A landscape with many valleys, sampled at points; each row gives a point and its height.
A ball rolls from a point to the lowest of its 2 nearest points, and stops where none of them is lower. Distance is the straight distance between rows; heights are no part of it.
<96> height 5.25: [  6 -33   3  17   8   7  30   0  -8   6 -27   7  -9 -35 -21 -55   1 -15
  11 -10]
<75> height 5.47: [ 18  11 -16  -6 -11  -2   3  25  14  15  20  -8 -12 -32  -3  -2  15  -8
   8  15]
<664> height 6.02: [  9 -20 -27   4  -4  10  16  21  26 -11   6   7  21 -42   3 -12   2   3
  38  -2]
<522> height 2.43: [-13   7  -5   1  22 -38   2 -17   4  -3   6   1   6   6  15  17   5  26
  -4   2]
<412> height 8.08: [  5   9  13   5  20  -7 -27  25  41   0 -10   0  -1  15  20  23 -15  14
 -24   6]
<853> height 4.57: [  6  17   9  10   5 -22  17 -21   8   5   1 -19   2  28  22 -18  -1   8
 -33 -12]
<446> height 4.21: [ 19 -23  16  14 -23  40  -1  -5 -17 -10   4   2 -30 -22 -15 -28  13 -35
  13  -7]
<154> height 5.15: [ 22  -1  10   4 -13   6  -1  47  -6  14   9  10 -28 -23   0  -7  19  -3
   2  -2]
<923> height 7.60: [-15  18  15 -14  24 -25  27  -6   2 -18  35 -12  -5  41   3  -7   2  23
 -16  -5]
<1002> height 4.02: [-15  -6  19  11  -3 -18 -14   3 -21   2  -6   2  -8   6 -32   1  20 -23
   9 -28]
<68> height 0.80: [ -9   9  34  -7   3  -3  24   9 -33  -9 -14  -2  -9  40 -21   0  -7  -2
 -12 -16]
<569> height 6.40: [ -4   4   2  -1 -11  -4   9  23 -20  32 -24 -16 -16 -25 -30 -24   2  -5
 -13 -10]
<815> height 3.19: [ 30 -16  15   8 -27  23  12 -11 -26  -4 -26  19  -8  -5  16  13 -14 -10
  19  -6]
<1065> height 4.82: [ 30  15  26  12  10 -25  27   4   0  13  -9  -2  -7  17  25 -13   4   1
 -26  -3]
<107> height 5.74: [ -2 -12 -15  23  -2  21 -20  16  -9  -2  23   4 -30 -39  -6 -21  24  -2
  22   0]
<175> height 1.59: [-15   5  -4  10   9  -4 -27   8  23   6  -1 -14  28  11   4   9   0  -4
 -16  -5]
<1053> height 1.82: [-17  -2  36   0  -6  21  23   8 -46  -4 -31   8   9  38 -12 -12   6 -15
 -17 -11]
<266> height 7.96: [ -8  14  15   2  14 -22   3  27  32 -10 -17  -3  -3  31  27  12  -9  36
 -29 -11]
<726> height 2.68: [  0  -7  23   5 -15  21  20 -10 -36  -5 -29  10  10  14   4   1 -12 -12
   5 -13]
<405> height 8.65: [-13  -7  41   8  13   8  13 -16 -29 -20 -18  20   0  50  23  10  -7  14
 -15 -12]
<693> height 1.68: [-19  -2  -2  -2  25 -20   2 -39   1 -18  17   5   4  25  29  23 -14  37
 -19  -2]
<732> height 1.63: [-19  22  -6  -2  11  -2  14 -16  -4   6  20 -12 -16  25  23   1 -14  54
 -24  -7]
<711> height 3.90: [ 10 -17  15  21 -29  28 -24 -13 -21 -14   6   7 -20  -5  -7   3  14 -30
  13 -12]
<937> height 1.15: [  5   3  26   5  15  -8 -37  14  42 -12  14   1 -17  18  -5   9  13 -13
  -6  10]
<559> height 3.02: [  4   5  -4 -11 -16 -43  -6 -28  17  -4   4  -1  10  11  -8  23  23 -13
   1   1]
<637> height 4.47: [ 13 -16 -17  18 -31 -12   7   1   0  10  -8  -3 -13 -46 -10 -13  28  -9
  12 -17]
<347> height 3.08: [-29   5   3   8  10 -14   2  20 -32  14 -18   7   1   6 -17   0   5   4
  10 -21]
<921> height 1.95: [ -7 -31 -30 -25  15   8 -24 -14  15 -13  18  19  27 -28  21  34  -6  -5
  -1  26]
<35> height 5.76: [  7   6 -29   7  -8   2  12  20  10  15  -8  -6   8 -44  -1  -4   2  16
  19   0]
<87> height 2.72: [-15   6 -15   1  -5  -3 -50  -7  23   9  -8  -5 -11   1 -10  38  -9  14
  -6  10]
<524> height 8.87: [-19  -8  21   5 -15  32  20  -6 -38  -9 -31  17   4  46  36   5 -12  27
 -27  -5]
<508> height 8.46: [  1   4  43  10  31   0  -4  -7   5 -25 -13   7 -15  46  17   7 -14   9
 -11  -6]
<1034> height 2.49: [ 13   8 -14 -12  -7 -29  16 -31   6   0   7  -3  20   0   8   4   4  -8
   8  16]
<221> height 3.87: [  1   2  -8   6 -21   4  17   2 -10  14 -28 -19  20  -1  -5 -17  -9 -12
 -11 -15]
<144> height 2.21: [ -1 -11  -8  25  -4  -3 -21  17  21  18  -4  -4  24 -29  12 -17  22 -11
   2 -10]
<970> height 6.41: [-10 -14  -8   9  10  39  40  -1  -8   2 -30  -6  11  -6 -18 -57 -27  -2
  -1 -10]
<811> height 3.51: [ 19   2  -1   1 -19  14  -2 -20  -6  -3  -9  -5   3  -6  10  16 -17 -10
  13   2]
<46> height 6.92: [  1   4  -3 -18   0   5  37 -20 -17 -25  21 -11  35  12   6  -5 -10 -10
   9   1]
<387> height 1.23: [-11   9 -28 -30 -11  -6 -37 -30  18  -1  13  15   9  -3  -8  19  10  -2
   0  30]
<760> height 1.83: [ 21  19  -5 -18 -14  -9 -22 -17  27   3  12   2 -28  12  -4  26   6  -3
   1  28]
<386> height 4.18: [  6 -19  -8  17 -35  -3 -12 -14  -8  -5   4  -2 -10 -21  -9  -4  23 -29
  16 -16]
<686> height 0.78: [-10  -2 -17 -12  12  10   4  17  -7  -7  16   1  28 -16   1   1 -12  -1
  24  -2]
<1046> height 2.76: [ -1  -1 -12  -5 -14  31  28  33 -24  10 -39   9   6  -1   4 -20 -20  11
  11   4]
<489> height 3.56: [ 15 -10  18   8 -33  23  -7  13 -26   1 -14  17 -26  -2  -3  16   3 -11
  12 -11]
<252> height 5.82: [-13 -12 -11   6   4  16 -38   6  -9  -4  37   4  -7 -22 -16  -1  18 -12
  25   6]
<1003> height 4.81: [ 17 -22 -12  19  -2  -1  23   2  16   6 -18   3  -3 -49  -7 -35  13  -9
  21  -9]
<289> height 2.82: [ -2   8  -1   4  -9 -16 -21   7  -3   9   7  -5 -34 -10 -26  21  17   3
  11  -6]
<847> height 1.72: [  7 -30 -25 -10  -6  -7 -36 -16  18 -15  21  21  -1 -29  20  42  13   0
   2  22]
<993> height 0.53: [  7  15  -1   2   5 -11 -10  24   6  18  -8   4  -8 -11   8  25  -3  26
   4  -1]
<483> height 2.42: [-14  19  -4  -8  19   5   8  -2 -18   2  15 -14   6  25   5   3 -25  24
  -7   3]
<34> height 4.74: [ 16   3  17  -6 -11  12   4  46 -18  27 -23  14 -29   1  -3  -4   0  -1
  -6   6]
<314> height 0.48: [-17  11 -26 -27   3   4 -28 -18  21   6  10  -8  28  10   1  16 -15  -2
 -10  26]
<618> height 5.85: [ -1 -10   5   0   8   3  35  22 -25  18 -29   2  -3 -21 -15 -45  -7  -4
  -8  -3]
<1079> height 4.78: [ 10   3 -33 -23 -22   8  10 -22  20  -1  17  -4  -7 -31 -27 -21  10 -16
  26  26]
<192> height 6.61: [ 23   1  -6 -18  -7   3  41   7   3 -10  18  -6  23  -7   5 -15 -11 -17
  12   4]
<95> height 1.16: [  6 -15   2  -4 -15   0 -52 -15  35 -23  28   7   0  11   2  16  26 -29
 -13  14]
<739> height 6.83: [-13  18  12   8   4  -2  -2  12 -15  28 -27 -22 -14  11 -31 -20  -3  -8
 -22  -9]
<423> height 8.32: [-13   2  39  -6  29  22 -14  12  -4 -29  -1   9   4  37   3  25 -18   4
  -7   0]
<568> height 1.46: [ 22  16  15   4   6  -3 -21   2  25  13  17  -5 -29   7  -9   7  12 -13
  -5  19]
<467> height 4.89: [-23  -1  -1   9  26  20  -6 -22 -25   1   8  -7  22   5  -6 -14 -13  -8
  12   2]
<415> height 7.26: [  1  14  14 -15   3 -15  38 -17 -24 -14  26 -13  13  32  -2  -6   0  -4
  -9  -6]
<1087> height 0.92: [  6  -2   2  -9   3 -12 -37  18  48 -10  22   3   8   5  10  23  14 -13
 -13  14]
<114> height 3.64: [-15   8  17   7   6   6 -17  27  -2   5 -27   1  -4  27   0  13 -13   8
 -10 -12]
<283> height 0.82: [  9  21  -4  20   9 -28  12   7   5  26 -23  -7  -1 -16  12   7  10  37
  -8  -3]
<875> height 3.78: [ 20 -11 -12  -4 -27  26  -2 -25   9 -16  18  -3   5 -16   0   0  -1 -25
  23  11]
<687> height 1.92: [-13  -8   2  18  -7   3 -40   7  16   6   7 -10  13  -4  -7  -2  16 -26
  -5 -12]
<342> height 5.34: [  2   8 -35 -14  -3  16  21 -18  10   8   1 -17   5 -25 -25 -22 -22  -4
  23  17]
<60> height 1.78: [-16  -5   0  -9   5  20  15  31 -29  -3 -11   9  23   3   4  -3 -15   9
  12 -13]
<992> height 3.01: [  2  -3  -5  15  17 -16  23  -2  -8   5  -5   5  25 -13  22 -21   4   8
   8 -10]
<755> height 4.05: [ 29 -11  -8  -8 -33   4  22 -25  15  -8  -2 -11  10 -18  -9 -18   0 -38
  10   3]
<526> height 2.61: [  6  25   5  -6  12 -28  12   0   6  14   7 -17 -17   9 -23  -4   8   5
 -11   6]
<1035> height 1.88: [  9   0 -29 -25 -15  -8  -6 -44  17  -3   7  18  16 -17   4   6   6  -8
  17  33]
<338> height 3.14: [-33  12   5   9  18   9  -6   8 -11   4 -12  -7   1  34   8  -3 -20  30
 -23 -18]
<33> height 2.30: [ -8  -1  -9   4  -7  -6 -52 -17  12  -5  15   7 -37  -3 -13  27  14   4
   7  10]
<652> height 1.04: [ 18   1 -18   5 -27   9 -19  15   9  10  -2   4 -15 -26  16  28  -3  17
   8   4]
<470> height 3.39: [ -1   2   3   0 -26  31   8  37 -12  15 -38  -1  21  14   3 -11 -14  -7
 -11  -5]
<617> height 5.16: [ 33   7  19  -5   5 -21  37  16 -17  17 -12   7 -17 -10   8 -11   0   5
 -10  -1]
<651> height 5.43: [ 13  -6   0  18 -18  13 -24  31 -10  -6  27   6 -40 -17  -7  -6  29  -7
  -5  -9]
<803> height 4.69: [ 16 -23  31  -6  -5  32  21  10 -27  -6  -1   7 -10 -20 -22 -32   3 -41
  16  -4]
<400> height 8.17: [  2  -1  17  -5  12  12 -24   3  19 -17  -3  -4  11  23  15  37 -26   3
 -22   5]
<782> height 1.42: [ -3 -18  -7 -11  10   6 -22  12   4 -10  20  10  23 -17  14  28  -6  -1
  12   1]
<1025> height 1.79: [ -9  20  20  -6  17 -30  20  19  -9  -3  -7  -9 -21  29 -19   0   0  14
 -15 -18]
<606> height 2.22: [  2  17  15 -16   0 -18 -18 -29  28 -17  -1  -3 -18  35 -14  29  -3  -6
   1  18]
<148> height 3.44: [ -5  20  -5 -24   4 -33   2 -10  10  11  17  -6  -7   4 -35  -4  29 -11
   1  22]
<966> height 3.06: [-15  -1  -5  16  27  -8   0  -4  -7   6   2   2  20  -1  34  -2 -10  27
  -9  -6]
<900> height 5.46: [-20  -9 -10   2  18  21 -32 -15  -3  -7  27   4  19  -8  -7  -2  -1 -23
  23  16]
<142> height 1.38: [ 17 -13 -37   1 -28   0 -17 -20  10  -6   9  13  -7 -40  19  30   2   7
  18  11]
<1029> height 3.43: [  1   4  -3   2  10 -20  -2  -2 -14   7   9   2  -6 -20 -13   1  13  -1
  24   1]
<1085> height 1.14: [-19   2 -18 -12  19  -5 -21  -4  27  -6  17 -14  39  16  18  16 -16   8
 -38   8]
<484> height 7.83: [-16   8  15 -12  19 -15  15  15  14 -22  16  -2   0  40  24  10  -9  42
 -28 -18]
<439> height 0.95: [-21   0  12   0  17   8   9 -30  -7 -10  30   3 -13  35  41   8 -15  46
 -24 -13]
<1060> height 4.09: [-37   4   0   4  23 -11 -15  -4 -18  -1   6  -3  17  12 -16   7  -2   5
  10 -13]
<366> height 5.90: [  4  -5 -27   4  11  20  41 -17   9   4 -22 -13  -4 -21 -25 -43 -30   5
  12   0]
<554> height 4.17: [ -7   8  17   4  -3   6   9  34 -24  20 -43  13 -21  30   3   0  -6  18
 -12   1]
<980> height 2.59: [  5  -3   2 -19   1 -24 -18 -28  23 -21   1   6   8  22   9  40  -3  -4
 -10  11]
<145> height 2.57: [  1  -5 -15  22  24  -9   3  -5  15  12   4   2  27 -31  10 -28  14  -1
  13   9]
<1023> height 4.15: [  6   3 -13 -19   3 -15   9 -17  -3   5  25  -5  -4 -23 -29 -19  21 -20
  20  16]
<276> height 6.31: [ 24 -13 -17 -10   1   3  50  12  17 -10   3   3   9 -29 -12 -17 -11  -1
  31  -2]
<830> height 4.25: [ -9   4  -9  15 -12  -7  25 -20  -5  15 -16 -23  20  12  20 -28  -7   6
 -26 -21]

Where does a ball stop that starts at each point below?
<508> | <439>
<1065> | <686>
<107> | <439>
<970> | <711>
<569> | <711>
<992> | <314>

Call two points neighbours if one is among the 2 nearest of the other. Go from one point of each pair to the other, from neighbour to neighbour, staying as low as possible. Name the highest point that can't be avoided.
<993>, <439> | <522>
<314>, <439> | <966>
<711>, <33> | <1023>
<993>, <686> | <921>
